Points, in no order, along strands that fork and pass close to each other.
Points whose rows are less than 36.3 apart are linked; no others are. Some points are linked to none.
Z282: [  3 -23  26  26  23  30   6 -21  -4  44 -21  13  11  -8 -10   1   8  19
  15  16  10  -4   3 -17   2   9]
Z703: [  5 -10  29   6  24  -9  10  -9  -2  21  -6   5 -13  -5 -30  18  20  24
  12  18   4   8  30 -28  -3  -8]
Z910: [-31   2   3   8 -12   4 -13  12 -22   7 -15  19   1  -8   5 -28   7  29
  33  10   2 -22  18  16 -35  -1]
Z728: [  7  13  18  16  22  22   0  -2   4  30 -12  -3   3 -19  -8  20  13  14
  -1  15   0  17   0 -12  10   4]
Z194: [-25  -3  -7  26  12  -9  -1  -2 -19   0 -10  16  -5   2 -11 -17  -7  19
  33 -22 -14 -15   0  14   0  12]
Z117: [ -8  15  14  10  13  16  -5  19  -5  23  -1   3   4 -28  -1  -2  11  14
   6   8   1   0  11  -8 -17  11]
Z65: [-20   0 -11   5 -13  -8  -9  11 -13 -16   4  14 -14   5   9 -21  -5   1
  26  -5  -5 -12   9  16  -1   0]
Z236: [ 25   1  -2  -4 -25 -33   4   5   5 -28  36 -22   4  19  13   3  -8 -37
  -9   6   3   2  -3  -1   3 -13]
Z878: [  4   1   3 -29 -14  23   9  18  -8   4  -7   8   5 -17 -11   6   8 -11
 -27   8  14  10   0  -5 -18   4]
Z344: [  4  -4   9  -7  14 -29   1 -17  17 -17  14 -10  -2  40 -10   8  -2  -1
   8 -10  -5  -1   9  -8  21 -22]
Z995: [  4 -30 -16 -22 -13  44  10  -9   0   6 -27  13  11 -10 -14  -5   4  -4
 -31   1   0   2  -9   3 -16   9]
Z908: [-18   7  -1   1 -25  -3 -15  28 -11  -8  10  18  -9 -10   8 -23  -1   7
  23  19   6 -14  22   8 -17 -17]
Z626: [ -1   4   3 -30 -23  17   2  27  -7   1  -2  11   2 -18  -9  -2   8 -17
 -17  12  14   7   4  -6 -28  -3]
Z333: [-18   7 -17  27  -4 -27 -14   5 -10 -25  28   7  -4  31   5 -18 -22 -14
  38  -2 -13 -17   4  12  17  -1]
Z919: [ -2   7 -11  12 -27 -13  -8  18   2 -28  27   5 -10   9  12 -25 -18 -22
  23  19   8 -12  18   4  14 -13]
Z679: [-17   5  13 -21 -18  29   1  31 -12  17 -12  11   8 -13   0 -16  13   4
  -4  15  14  -5  10  -9 -38  -1]
Z459: [-32  -6  -5   9  -9  14  -6  -5 -27   6 -23  22  -4  -4   4 -30   3  22
  33 -11  -3 -25   0  15 -15   1]
Z89: [ -6   1   6  21  29  -6  -3  -9   2  10  -7   2  -3  -1  -9  -1  -3  21
  16 -12 -10  -1  -3   3  11  11]
Z287: [  8   6   4  -3  27 -25  -1 -29  26   1   0 -26   2  20  -2  11  -4   7
  -9 -16  -6   5 -19 -13  19  -7]
Z156: [ 13   0 -15   8  21   1  -1 -20  15   4  -6 -16   7  -1  16   9 -15  -3
 -20 -20  -8   7 -28   0  18  16]
Z228: [  1 -25  -4  -3  25  -7  11 -32  11  -3 -17  -2  -6  22 -18   0  -7  11
  -1 -22  -9   8 -12  -4  28  -3]
Z868: [ 16   2  -8   5  22  -1  -2 -34  27  12 -12 -15  13   6   5  16  -5   7
 -21  -6  -8  16 -27  -2  31  -5]
Z502: [ 19  -5 -17 -13   5 -30   7 -26  20 -16   9 -25  10  33   8  13  -9 -16
 -27 -21 -10   1 -25  -6  10  -3]
Z619: [-13   7  -2 -10 -39   4 -16  32  -9  -9   3  15  -9 -10  16 -22  -6  -5
  18  20  14 -13  20  10 -25 -24]
Z761: [-19   5 -12  23   0 -21 -12   5  -8 -24  23  13  -6  21  -3 -17 -18  -3
  41  -2  -6 -17  15  11  16  -5]
Z11: [ 21  13  -4   0   9 -19   3 -13  15  -5   6 -25   6  -1  18  17  -7 -14
 -27 -12  -5   4 -20  -2   7   9]
Z640: [-16 -15   3  18  12 -11   2  -1 -15  -5   1  18 -12   7 -18 -13   1  17
  31  -4  -8  -7  24  10   3   1]
Z822: [  5  17  11 -18 -11   2  10  27  -9   0  12   1  -3 -15 -14  24  13  -5
 -13  11  14  11  14 -21 -11  -9]
Z844: [-15 -23  17  22  10  38   4 -10 -17  30 -27  12  15 -14  -1 -20   9  23
  17   4   3 -13   0  -2 -14  17]
Z373: [ 18  14   4 -17   3 -38   7 -22  26 -12  11 -24  10  23   1  27   5  -7
 -19  -8  -3  -1 -12 -16  10 -12]
Z415: [ -4  11  12 -19 -11   8   5  32 -11   1  11  11  -6 -16 -17  13  13  -4
  -3  15  11   8  25 -20 -19 -10]
Z167: [ -4 -26  10 -23 -11  26  13  16 -11   7  -8  15  -1  -2 -21  -8  18   0
  -4  12  13   0  22  -7 -23  -4]
Z384: [-26   3  13 -15 -28  18 -11  24 -15  11 -15  14   3  -5   9 -28   8  14
  14  14  11 -13  10   2 -43 -14]
Z689: [  2  -6   8   3  11 -27   1  -6  14 -22  20  -2 -10  41 -12   3  -5   3
  20  -7  -8  -4  15  -4  23 -19]
Z429: [ 11  -4  -6  -5   0 -27   3  -5   5 -25  25 -16  -1  37  12   3 -16 -20
   1 -14  -8  -6  -3   1  11  -5]
Z884: [ 23  -7 -20  -8   6 -18   3 -32  25 -11   4 -23  11  16   5  16 -10  -7
 -39 -19 -12   8 -27  -6  14   5]
Z879: [ 25  -2  -3 -19  -1 -33   6 -22  24 -20  12 -22  13  36   6  21  -1 -18
 -26 -10  -7  -3 -14 -10   9 -14]
Z918: [  7   5  -3 -16 -38 -13  -7  29  -8 -15  15  -1 -10 -11  14 -10  -9 -26
  -2  12  11   1   1   9 -16 -11]
Z485: [-22   5  15 -15 -21  30  -6  27 -16  21 -17  11   9  -7   4 -28  14  14
   4  15  11 -10   4 -12 -47  -2]
Z523: [ -2   6  24  12  25 -16   1   2   0  15   3   7  -8  -8 -27  17  17  25
  17  19   2   5  31 -19  -8  -4]
Z802: [ -4 -17   4   8  28 -16   8 -27   6  -1 -15   1  -6  20 -18  -2  -5  15
  12 -23 -10   3  -5  -4  25  -2]
Z929: [-13   3   9 -33 -27  27   1  29 -13   9  -7   7   5 -15  -4 -12   9  -5
  -8  13  14   1   3  -5 -37  -8]
Z827: [  5  22  14  12  13 -37  -7   9   4  -6  31  -5  -7   4  -4  11   3   6
   9   0  -5  -2  23 -10   2  -5]
Z337: [ 18  -7  -5  -3 -27 -25   5  12  -2 -30  30 -15  -1  22  17 -10 -16 -38
  -4   5   4  -2  -4   5   5  -7]
Z338: [  3  -1   0   1   8 -32  -2  -9  10 -24  26 -14   0  48   4   4 -14 -13
  15 -15 -13 -16   2  -1  19 -10]
Z665: [ -9  -1 -12  23  19  11  -4 -13   0  11 -16   0   3  -6  13 -12  -9  16
   9 -26 -12  -1 -24  13  21  20]
Z181: [-15  -1   3  17  21 -11  -1  -6  -7   2  -4   9  -7   0 -11  -8  -6  21
  24 -20 -10 -10   1   7   9  11]
Z663: [ 20  23   8  -2  -2 -28   6  13   0  -7  20 -20  -1 -14  12  17   1 -20
 -15  -1   3   8  -5  -8  -8   3]
Z623: [-15   2 -11  29  -1 -25  -9   5  -2 -28  32  12  -2  22 -11 -11 -13   4
  37  12  -8 -16  32   5  21 -13]
Z38: [-12  -3  13  13   2  58  -2   5 -12  42 -15   3  28 -14  16 -15  14  11
   5  12   1   2 -12  -4 -12  13]
Z980: [-17 -19   2  -1  -5  56   4  -8 -11  28 -32   9  19  -7  10 -29  10  19
   0   5  11  -9 -10  -6 -25  10]
Z104: [ -2 -10 -18  -3   8 -13   2  -9  -1 -17   3  -7  -7  23   9 -10 -12 -11
   0 -28 -11  -3 -10  11  17   6]
Z588: [-26 -11  -6   5 -15  11  -6   3 -22  -6 -17  24 -12   2   0 -29   2  15
  33  -3   0 -21  10  15 -10  -9]
Z756: [-19   5   0   9   5  21  -9   7 -11  15 -18   3   3 -22  13 -18  -1  18
  16  -5   0 -12 -11  11 -14  17]
Z900: [  2 -28  14 -13   2  17  14   4  -7   9  -9  14  -7  -3 -24   1  18   0
   0  12  11   4  26 -13 -10  -3]
Z196: [  8   8   2  -3 -29 -22  -7  31  -5 -19  25  -3 -10  -7  18  -9  -7 -26
   3  11  10  -2   4   3 -11 -10]
Z136: [  5   9   1  15 -11 -27  -6  17   5 -26  40   0  -3  13  10  -6  -8 -12
  21  15   1  -7  24  -4  11 -13]
Z292: [ 12  25   1   3   7  20   0   1   7  17  -4 -12   8 -24   7  26   8  -4
 -23   7   5  15 -11  -3   5  14]
Z520: [ -1   4   0  13   1 -31  -3   2   4 -29  34 -11   2  43   6   1 -17 -13
  22 -10  -9 -15  10  -3  19 -10]
Z468: [ 14 -14   3 -23  -4  22  14  -3   1   4 -15   9   3  -7 -27  14  15  -9
 -26   5   8  12   3  -4  -6   1]
Z516: [  1   3  15 -11 -10  -2   3  32 -10  -7  17   8  -8 -10  -7   5  12  -3
   4  15   8   5  29  -5 -14 -13]
Z998: [ -4   7   0 -20 -38  -1 -12  34  -9 -12   9   7  -6 -11  13 -13  -5 -15
   5  20  18  -6   8  10 -26 -22]
Z760: [ 26   2  -4 -14 -19 -30  12   4   2 -19  21 -15   7   1   5  15  -6 -31
 -32  -3  -1   8 -16   1  -8   0]
Z158: [ -7 -25   6   5   5   1   7   3 -13  -5  -3  19 -12   5 -20 -15   7  12
  24   2  -2  -2  27   1  -2  -6]
Z533: [-21  -6 -26  -3  -4   4  -4  -5 -12  -7 -20   7 -11   0  18 -25 -12   0
  11 -29  -5 -13 -20  19   1   8]
Z110: [ 18  21   2   0   6  -8   0  -5  14   7   4 -22  10 -13  13  27   0 -12
 -29  -3   3  12 -17  -7   9  10]
Z812: [ 21 -11 -20 -11   1  -3   6 -31  18 -14  -5 -11   6  10  -3  19  -9 -11
 -45 -15  -8   7 -23  -1  11   2]
Z74: [  3   2  -9  20  26  17   0 -14   8  14 -14  -6   5 -11  19  -2 -10  10
   0 -14  -9   5 -22   7  21  17]
Z527: [  3   1  11  -7  20 -32  -4 -33  28  -2   2 -20   2  32 -10   9   1  15
   1 -15  -8   2 -12 -16  20 -14]
Z901: [ 19   6   2 -16   9   2  11 -28  27   8 -13 -14   5   1 -17  32  12   2
 -28   8   3  19 -10 -13  17  -9]
Z988: [-23   6 -13  20  -7 -17 -14   8 -18 -12   6  13 -12   2   3 -24  -7  10
  34  -2  -7 -20  11  21  -4   0]
Z448: [ 18   6 -14   4  10  -9  -1 -14  14  -2   2 -22   5  -4  22  10 -13 -12
 -26 -15  -8   6 -27   1   9  20]
Z890: [ 12  34  20  -2  14 -20   4   2  10   7  10 -14  -6  -9  -8  34  14   3
  -3   4   1  11   8 -23   7  -2]
Z968: [  4   3   2 -11  -4  -7  -3  13  -3 -10  10  -4 -11 -11   7  -2   0  -8
  -7  -7   2   2   0   9  -5   4]
Z680: [ 13  33  18   5  14 -10   4  -7  15  18   0 -21   5  -8  -5  38  15   7
 -10  15   4  14   0 -21  14  -4]
Z356: [-23 -14  -6  30   8 -19   2  -6 -21 -11   3  26  -4  12 -24 -18  -5  15
  44  -7 -12 -14  16  14   7   3]
Z649: [ -5  -6 -17   9  -6 -16  -6  -1  -5 -28  23  -7  -6  40  13 -14 -22 -29
  22 -14 -10 -14  -3   7  21  -3]
Z735: [  8   5   2   1   2 -25  -2   6   5 -13  20 -13 -10   9  12   3  -8 -16
   3 -13  -4  -4   1   3   0   4]
Z702: [-16  13   0  23  22 -30 -10  -4  -4  -7  13  -5   0  18   5   0 -19   5
  18 -26 -19 -13  -6   8  12  14]
Z54: [ 15  12  -4  17  19  20  -4 -18  17  23  -7 -11  12 -11  14  22   5   3
 -18   7   0  22 -20   2  26   2]
Z245: [ 23  -2 -17   0   4  20  -1 -33  25  10 -11  -9  17  -5   0  30   3   0
 -43  10  -5  22 -25   0  22  -4]
Z826: [ 11  -7  -7 -11   2 -20   7  -9  11 -24  15  -9  -5  23   3   5  -9 -21
 -13 -17  -2  -1  -5   2  11  -9]
Z585: [ -3  20   4  17  12 -38 -13  10  -4  -6  26  -9  -6  -2  11   1 -10   1
  13 -10 -10  -9   2   6  -3  13]
Z983: [ 14  -9 -17 -25 -35  -3   3  10  -7 -14   1   0   1 -14   9  -2 -14 -28
 -35   2   5   3 -21   9 -23  -2]
Z195: [ 17 -19   1 -29  -2  -4  13 -18  15 -14  -2   2  -7  13 -29  19  10  -5
 -22   0   5  16   8   0   6 -11]
Z273: [ 17   3  -2 -17 -12 -14   5  12   1 -18  19  -5  -6  -4  -3  18   2 -21
 -18  -1   6   9   4  -3  -5  -6]
Z60: [ 16 -11 -14 -20 -15  -1   7  -4   6 -20   5  -3  -1  -3  -4   6  -8 -17
 -37  -9   0   7  -8   6  -5   8]
Z609: [ 28  25   8  -9   2 -29   6 -21  27  -2   6 -26  10   8   3  32  10  -9
 -26  -1   0   9 -18 -20  10  -8]
Z616: [ -3 -13 -24   0  -4 -15   0 -10  -3 -28  10  -5  -9  36  13 -14 -18 -22
   9 -23  -9  -9  -7  11  20  -1]
Z200: [ -1  17   4 -16 -12  40   5  21  -4  24 -10   1  16 -22  -3   6  12  -7
 -23  16   8   9  -8 -14 -21  11]
Z667: [  5 -15  29  22  25  14   7 -19  -2  38 -18   8   2 -11 -21  11  12  23
  14  18   5   2  13 -21   3   6]
Z584: [ 16 -18   3 -24   3   5  17 -13  10  -7 -13   4  -1   1 -28  18  10  -4
 -23   7   5  16   7  -5   4  -5]
Z308: [ 23   3 -12   3   2  27   0 -33  18  20 -12  -7  16  -1  -4  41  11  -1
 -37  23  -4  31 -21  -1  27  -6]
Z644: [ 14   4  12 -15  11  -3  14  -7  12   5  -5  -6  -8  -3 -23  28  17   3
  -9   9  11  19  14 -16   5 -10]
Z959: [ 27   1 -12 -11 -22 -22   7  -5   0 -15  10 -18   8 -10   7  15 -11 -29
 -45   0   0  11 -22   0 -16  10]
Z457: [-20  16 -12  24   3 -35 -18   7 -14 -11  19  -3  -4   8  13 -15 -17  -2
  26 -12 -15 -21  -1  15   1  14]
Z904: [ 16 -11  -2 -26  -6 -15   9 -15  16 -20   5  -7  -6  16 -19  17   6 -13
 -26  -6   5  11   6   0   8 -16]
Z62: [  2  11  19  27  26  20  -1  -5  -1  33  -9   1   9 -21  -4  10   8  21
   8  12  -4   9   1  -3   5  15]
Z896: [-16  -3 -12  -9  -9  35  -4   4  -5  12 -28   6   6 -17  23 -26   1  12
  -5  -6   6  -7 -18  11 -20  10]
Z765: [ 16  -6  -6   9   8  40   1 -22  13  31 -17  -2  17  -1  -4  36  10  -2
 -27  26  -1  27 -20   0  23 -11]
Z19: [-10  -8  -5  -5 -30   8  -5  24  -7 -21   7  23 -13   3   2 -31  -3  -5
  24  20  10 -11  24  11  -1 -20]
Z311: [  8   8   3   9  -2 -34  -2   8  10 -27  39  -8   2  29   5   0 -11 -16
  17   1  -3  -9  16  -4  16 -15]
Z636: [ -8 -14  12  12  22 -18   4 -17   4  -4  -3   8 -13  19 -22  -4  -3  20
  17 -14  -7  -2  11   0  16  -5]
Z602: [-25 -11 -12  -1 -27  11  -2   4 -18 -16 -16  22 -13   8   9 -34  -2   3
  35   3   6 -20  11  19  -4 -17]
Z47: [-19  -2 -14  -6 -30   7  -9  15 -13 -18  -2  20 -15   6   8 -33  -7  -4
  31  12  10 -17  13  18  -4 -17]
Z532: [ 19  -8  -8  -9  -3  36  10 -16  10  18 -20   4  17  -7 -22  29   9  -3
 -36  21   5  20  -9  -7   4   6]
Z168: [-15  -9  -4  -4  -6  48   1   2  -5  24 -28   6  16 -17  13 -24   5  13
  -6   4   7  -2 -16   2 -18  11]
Z55: [ 11  15  -7  12   9  28  -5  -1   9  22  -4  -8  16 -19  16  23   4  -5
 -23   6   2  18 -19   3  14   9]
Z789: [ -2  17  10   5   5  37  -6  14   0  31 -11  -2  15 -23   9  12  10   6
 -10  15   5   8  -6  -7  -3  17]
Z977: [ 11   8   0 -25 -34  -6   1  26 -10 -15  16  -1  -1 -17   7   1  -5 -25
 -17  10  15   4  -2   3 -20 -10]
Z557: [-41  -1  -6  18 -18  -2 -15   9 -26   0  -9  25   0  -6   0 -31   2  27
  41  10   3 -27  22  19 -26  -9]
Z618: [ -9  18  -2  19   5 -32 -18   8  -9  -3  20  -9  -8  -1  20 -11 -15  -4
  14 -11 -12 -13  -5  10  -4  17]
Z976: [ 10  20   7  -4   3   9   4  12   5  12   2  -9   4 -24   3  20   7  -6
 -18   1   6  10  -6  -5  -4  10]
Z262: [ 11 -10 -15   6  21  25   3 -23  18  12 -18  -3   7  -3   6   9  -1   4
 -22  -6  -5  17 -19   5  25   5]
Z216: [-27 -10  -1   0  -9  25  -6   2 -19  13 -30  12  -3 -10  11 -27   3  24
  22  -6   2 -16  -5  12 -26   5]
Z982: [-27  -3   4 -12 -13  29  -8   9 -12  14 -30  12   4  -7  13 -30   7  18
  14  -2   8 -14  -3   4 -35   0]
Z713: [ -6 -37  15   7   5   7  10  -3 -20   8  -4  24 -10   2 -21 -11  11  14
  27   6   6 -10  32  -7 -14  -5]
Z883: [  2  -9  26  15  27  -3   7 -16   5  25 -15   1 -10  -5 -25  14   8  20
  12  18   1   4  14 -25   6  -3]
Z996: [  1   4   0   9 -11 -16  -6  21   1 -25  32  10  -8   8  -2  -9  -8  -4
  22  16  -2  -6  33  -2  13 -16]
Z733: [ 15  10   5   3 -21 -33  -1  22  -6 -21  33 -12  -4   2  18   2  -8 -30
   2   8   5   3   5   0  -8  -8]
Z313: [-22   6  -6  -5 -18   6 -12  11 -15   0 -17  11 -10 -12  22 -29  -3   7
  15  -4   3 -16  -5  17 -20   0]
Z109: [ 27   5   1 -10 -18 -36   9   3   8 -22  28 -20   7  13   7  19  -1 -30
 -23  -3   2   4  -5  -3  -2  -7]
Z717: [-17  -8  -2  22  17  15   4 -13 -18  15 -25  14   1  -8  -5 -19  -7  23
  27 -16  -9  -9 -10   7   7  20]
Z360: [ -6 -21  20  26  20  31   7 -14  -8  37 -22  12  13 -14  -6  -7   4  21
  17   7   4  -5   0  -4  -2  13]
Z449: [ -4  23  14   2   3  28  -2  20  -4  27  -4  -4  10 -30   1   5  13   5
  -1  12   7  10   4 -10 -15  14]
Z604: [-20   1   7  12   1  -2  -8  17 -16   7   4  12  -4 -12  -3 -13   9  24
  24   8  -4 -14  21   6 -20   1]
Z179: [ -8 -12   5 -16 -12  15  -1  15 -12  -6  -6  12 -13  -7  -4 -15   7   1
   6  -1   6  -2  15   7 -11  -1]
Z562: [  8  23  16 -21  -2  -3  14  14   1   2   3  -1  -2 -12 -18  40  14  -5
 -13  12  11  17  14 -22  -1  -7]
Z984: [ 17  17   9  -1 -13 -37   5  17   0 -15  29 -20  -5  -4  15  12  -2 -22
  -7   3   6   7   1  -3  -4  -3]
Z652: [ -4 -22 -11 -24 -14  40   8   2  -6   5 -21   9   7 -10  -2 -12   4   3
 -18  -3   7   0  -5   8 -15   7]
Z501: [-16   5 -12  14  11 -12  -8  -4  -9  -4  -3  -2 -11   1  16 -15 -16   4
  14 -29 -13 -14 -16  12   4  18]
Z145: [ -8   8  21  14  17  -4  -2  13  -7  15   4   8  -4 -15 -20  10  13  25
  12  11   0  -2  26 -12 -10   2]
Z213: [ -8  13  18  17  22   5  -7  10  -3  19   0   4   0 -25  -8   8  10  23
  12   7  -2   0  17  -7 -10  11]
Z776: [ 25  17  -1  -4  10 -16   3 -28  32   3  -1 -30  14   6   8  29   3  -5
 -30  -6  -2  11 -27 -13  19  -2]
Z345: [  5  -9   7 -14  15 -31   5 -24  26 -10   8 -12  -8  36 -15   7   3  10
   6  -8  -9  -1   1 -13  24 -21]
Z277: [ 28  10 -14  -7 -17  -6   8  -6   6  -3   6 -17  14 -19  11  25  -9 -24
 -47   2   0  14 -25  -1  -7  14]
Z232: [ 17  10  -3  12  22   8  -3 -28  28  19  -9 -15  14   0  14  25  -1   3
 -16   2  -7  22 -27  -4  34  -2]
Z315: [-17   2 -25  16 -13 -15  -9   4 -12 -29  17  -2  -9  34  13 -22 -22 -23
  33  -7  -8 -18  -1  13  19  -2]
Z831: [ 13  -4  19 -18  10  -6  14 -17  11  10 -12  -4 -10   3 -33  30  18  11
  -8  20   8  16  15 -23  10 -18]
Z301: [-10 -18   6  19  20 -18   7  -9  -6  -3   0  15 -13  16 -24  -8  -2  18
  30  -9  -8  -4  20   2   9  -3]
Z163: [ 13 -15 -19 -19 -24  -7   3  -1  -1 -24   5  -1  -4  -3   5  -2 -10 -26
 -31  -7   2   4 -13  13 -10   2]
Z651: [  2  17   4  11   4 -35  -9   9   0 -17  31 -13  -8  10  15   3  -7 -12
  10  -5  -8  -6   8   1   1  -1]
Z284: [-31   4  10   1 -24   9 -14  24 -19   7 -11  18   1  -6   6 -29  10  23
  28  18   8 -20  19   4 -39 -11]
Z866: [  6  -5   6 -15 -16  -3   2  23  -2 -17  22   8 -12  -4  -8   0   5 -13
   3  12   7   2  22  -1  -1 -15]
Z515: [ 16  20  15 -17   2  -6  12   0  11   6  -3  -8  -4  -7 -22  37  19  -3
 -12  11   9  17  11 -24   9  -8]
Z348: [ 26  15  -9  -3  -1   3   3  -8  10   5   1 -16   8 -15   9  26  -5 -18
 -40   4   1  14 -24  -3   2  11]
Z944: [  4   5  -4  -1   1 -15  -5   6  -1  -6   7 -12 -10  -1  15  -6  -7 -12
  -2 -13  -1  -2  -6  11  -1  12]
Z34: [ -8 -17  -5 -26 -16  30   6  12  -9   5 -20  12   0  -8   0 -20   6   1
  -8   2   9  -4   0  11 -21   0]
Z105: [ 11   3  -9 -29 -31   5   0  18 -10  -7   7   2   1 -18   3   1  -6 -20
 -30   9  12   5  -8   8 -25  -3]
Z452: [ -7  11  -4  16  20 -20  -9  -4  -1  -5   6  -6  -3  10   9  -6 -13   2
  11 -27 -13  -9 -14   7  10  16]
Z450: [ -2  19   9   6  13  -9  -8  13   0   6   9  -6  -7 -18  11   1  -1   3
   4  -8  -4   1  -3   1  -2  14]
Z752: [-15   6  -3  19  16 -32 -11  -3  -3 -13  21  -1  -3  25   0  -4 -17   1
  26 -17 -16 -16   5   6  12   4]
Z793: [ 17 -12 -19 -18  -2  -5   7 -13  11 -15   1 -10   1   6  -1  10 -12 -13
 -38 -15  -3   9 -12   7   5   3]
Z750: [ -4 -28  18  -5   6  13  12   3 -12  13 -10  17 -10  -2 -23  -6  17   9
  14   7  10  -2  27 -13 -14   1]
Z964: [  5  -7  -7  12  21  22   2 -15   7  19 -17  -3   2  -8   4   3  -1  10
  -8 -12  -6   9 -16   6  18  10]
Z486: [ -7  -4  -8  -1 -17  -9  -8  12  -8 -21  12   8 -15   5   9 -21  -6 -11
  17  -1   2  -9   5  14   0  -9]
Z819: [  0 -10 -20  -3  15  -4   4 -15   5  -9 -11  -5  -5  13   4  -3 -14  -5
  -6 -33 -10   1 -17   4  14   8]
Z743: [-20   4   4   4  -7  -3 -12  27 -16   1   9  19  -7 -12  -2 -17   6  16
  26  17   0 -15  28   6 -21  -6]
Z705: [ 11  23  19   6  19   7   1  -6  10  22  -6  -7   2 -16  -7  28  15   9
  -4  14   4  16   1 -16  14   2]
Z729: [  4  -5  -8  -5 -18 -11  -4  12  -6 -22  20  -2 -13  10  12 -12 -12 -24
   2  -4   1  -4   1  12   4  -1]
Z517: [ 12  -5 -11  -4 -30 -21   0  15  -6 -28  21 -12  -9  11  23 -15 -14 -34
   5   1   5  -2  -2  11   3  -5]
Z160: [ 12  -9   0 -16  -1 -20   7 -12  18 -25  15  -3  -5  27 -10  10  -1 -13
 -12 -10  -3   6   7  -1  17 -14]
Z941: [-29  14 -14  25  -2 -29 -16   8 -17 -13  14   9  -4   6   7 -21 -12   6
  32  -5 -12 -20   4  19  -1   4]
Z785: [ 11  21   4  -6   0 -11   2  13   3   1  12 -11  -1 -20   6  17   4 -11
 -18  -1   5  10  -3  -3  -4  12]
Z6: [ -5   3   3   8   1  61  -3   7  -7  37 -18   0  25 -21  18  -4  13   8
  -7  16   6   9 -16  -2  -9  12]
Z641: [ -6 -17  -1 -27 -16  27   6  17 -10  -6  -8  12  -6  -5  -9 -14   9   1
  -4   8  11  -3  12   5 -21  -6]
Z369: [ -2   2  14  22  27   5  -1  -9   3  20 -10   3   2 -14  -9   5   1  22
  11  -3  -6   6   0   1  12  13]
Z204: [-32  -7 -10  29   9 -16  -2  -9 -25  -1  -9  25  -2   2 -20 -20  -4  21
  41 -10 -10 -20   4  14   1   7]
Z658: [-19 -25  13  14   0  52   7  -9 -17  32 -28   8  22  -6  10 -29   7  21
  15   4   8 -13  -7  -7 -19  13]
Z477: [  2  -6   4 -23 -10  23  13  11  -4   7  -7   7  -2 -12 -23   9  15  -7
 -19  11  11  14   9 -10 -13  -2]
Z180: [ 15 -22 -11 -12   0  42  12 -24  11  11 -26   5  12  -6 -20  17   4  -1
 -36  11  -1  18  -9  -3   5   6]
Z86: [-16   3 -11  18  14   2  -5  -4 -10   4 -15   5  -5  -9  11 -15 -14  13
  16 -29 -12  -9 -17  14   8  21]
Z938: [ -6  -4  -1  16   2 -20  -5   8   1 -21  28  14  -8  16 -11 -11  -2   1
  30   8  -6  -8  33   2  19 -17]
Z474: [ 20  13   4  -6  20 -21  -1 -30  32   1  -1 -28   9  15   7  19  -1   2
 -18  -9  -7   7 -23 -17  22  -5]
Z443: [  2  10   2   9   7  50  -3   8   3  35 -12  -1  22 -20   8  11  15  -1
  -8  17   4  14 -11  -7   1  12]
Z946: [ -7  -1   4 -12  -1   3  -1  15  -6  -4  -1   8 -10 -11   3  -7   5  -1
   6  -6   6   1   6   5  -8   4]
Z514: [-18   5 -12   3  -1  30  -6   5  -5  17 -29   1   5 -23  25 -22  -5  15
   4 -11  -2  -7 -20  10 -14  16]
Z130: [ -3  -9  -1 -15 -23   6  -1  24  -2 -19  12  15 -12   2  -4 -16   0 -12
  11  12  10  -1  22   8  -4 -16]
Z745: [ 11  -4  10 -11  13 -13   7 -11  16  -4  -2  -5 -10  12 -15  14   5   5
  -8  -7   1  12   7  -8  14  -7]
Z223: [ 19  -9  -1   1   6  37   8 -21  12  34 -21   1  18  -3 -17  31  14  -1
 -29  25   1  25  -9  -4  14  -5]
Z939: [-15   4   0 -14 -19  28  -9  12  -8  16 -26   4   2 -18  20 -25   3   8
  -2  -1   9 -10  -8   7 -31   4]
Z20: [ 10   1 -16   3  25  -2   2 -27  23   2 -11 -17   8   7   7   9  -9   4
 -17 -22  -9  11 -24  -1  27   6]
Z889: [-21   8   7  16   9   3  -9  14 -15  14  -5  11  -2 -20  -3 -15   5  25
  21   2  -4 -10  10   5 -19  12]
Z560: [ 19 -16 -18   8  12  25   1 -35  22  11 -17  -7  14   0  -1  19   0   7
 -35   4  -4  19 -19   2  27  -3]
Z359: [  0 -15 -11  -7  21 -10   6 -27  13  -9 -13  -6  -4  22  -3   3 -11   1
  -7 -28 -11   3 -15  -2  27   1]
Z512: [ 11 -31 -17  -9  -3  45  14 -17   4  11 -27  10  11  -5 -14   1   5   1
 -34   4  -2  10 -10   2  -4  10]
Z744: [-23  15   7  16  11  10 -15  10  -8  15 -11   9   1 -22   9 -19   2  24
  16  -2  -4 -14  -2  10 -19  18]

Follow the links from the first point to the second, and from the first to the third. Name the last point that the two ways share.
Z946; Z452; Z158 | Z641
Z523; Z889; Z866 | Z896
Z908; Z130; Z213 | Z896
Z232; Z896; Z879 | Z918
Z11; Z60; Z604 | Z918
Z228; Z308; Z89 | Z640
Z532; Z585; Z819 | Z641

A fork is a point with three links. Follow the links from the first point to the second and name the forks in between, in order.
Z939; Z60 | Z896 Z918
Z640; Z245 | Z641
Z744; Z459 | Z896
Z228; Z705 | Z640
Z89; Z180 | Z640 Z641
Z689; Z998 | Z918
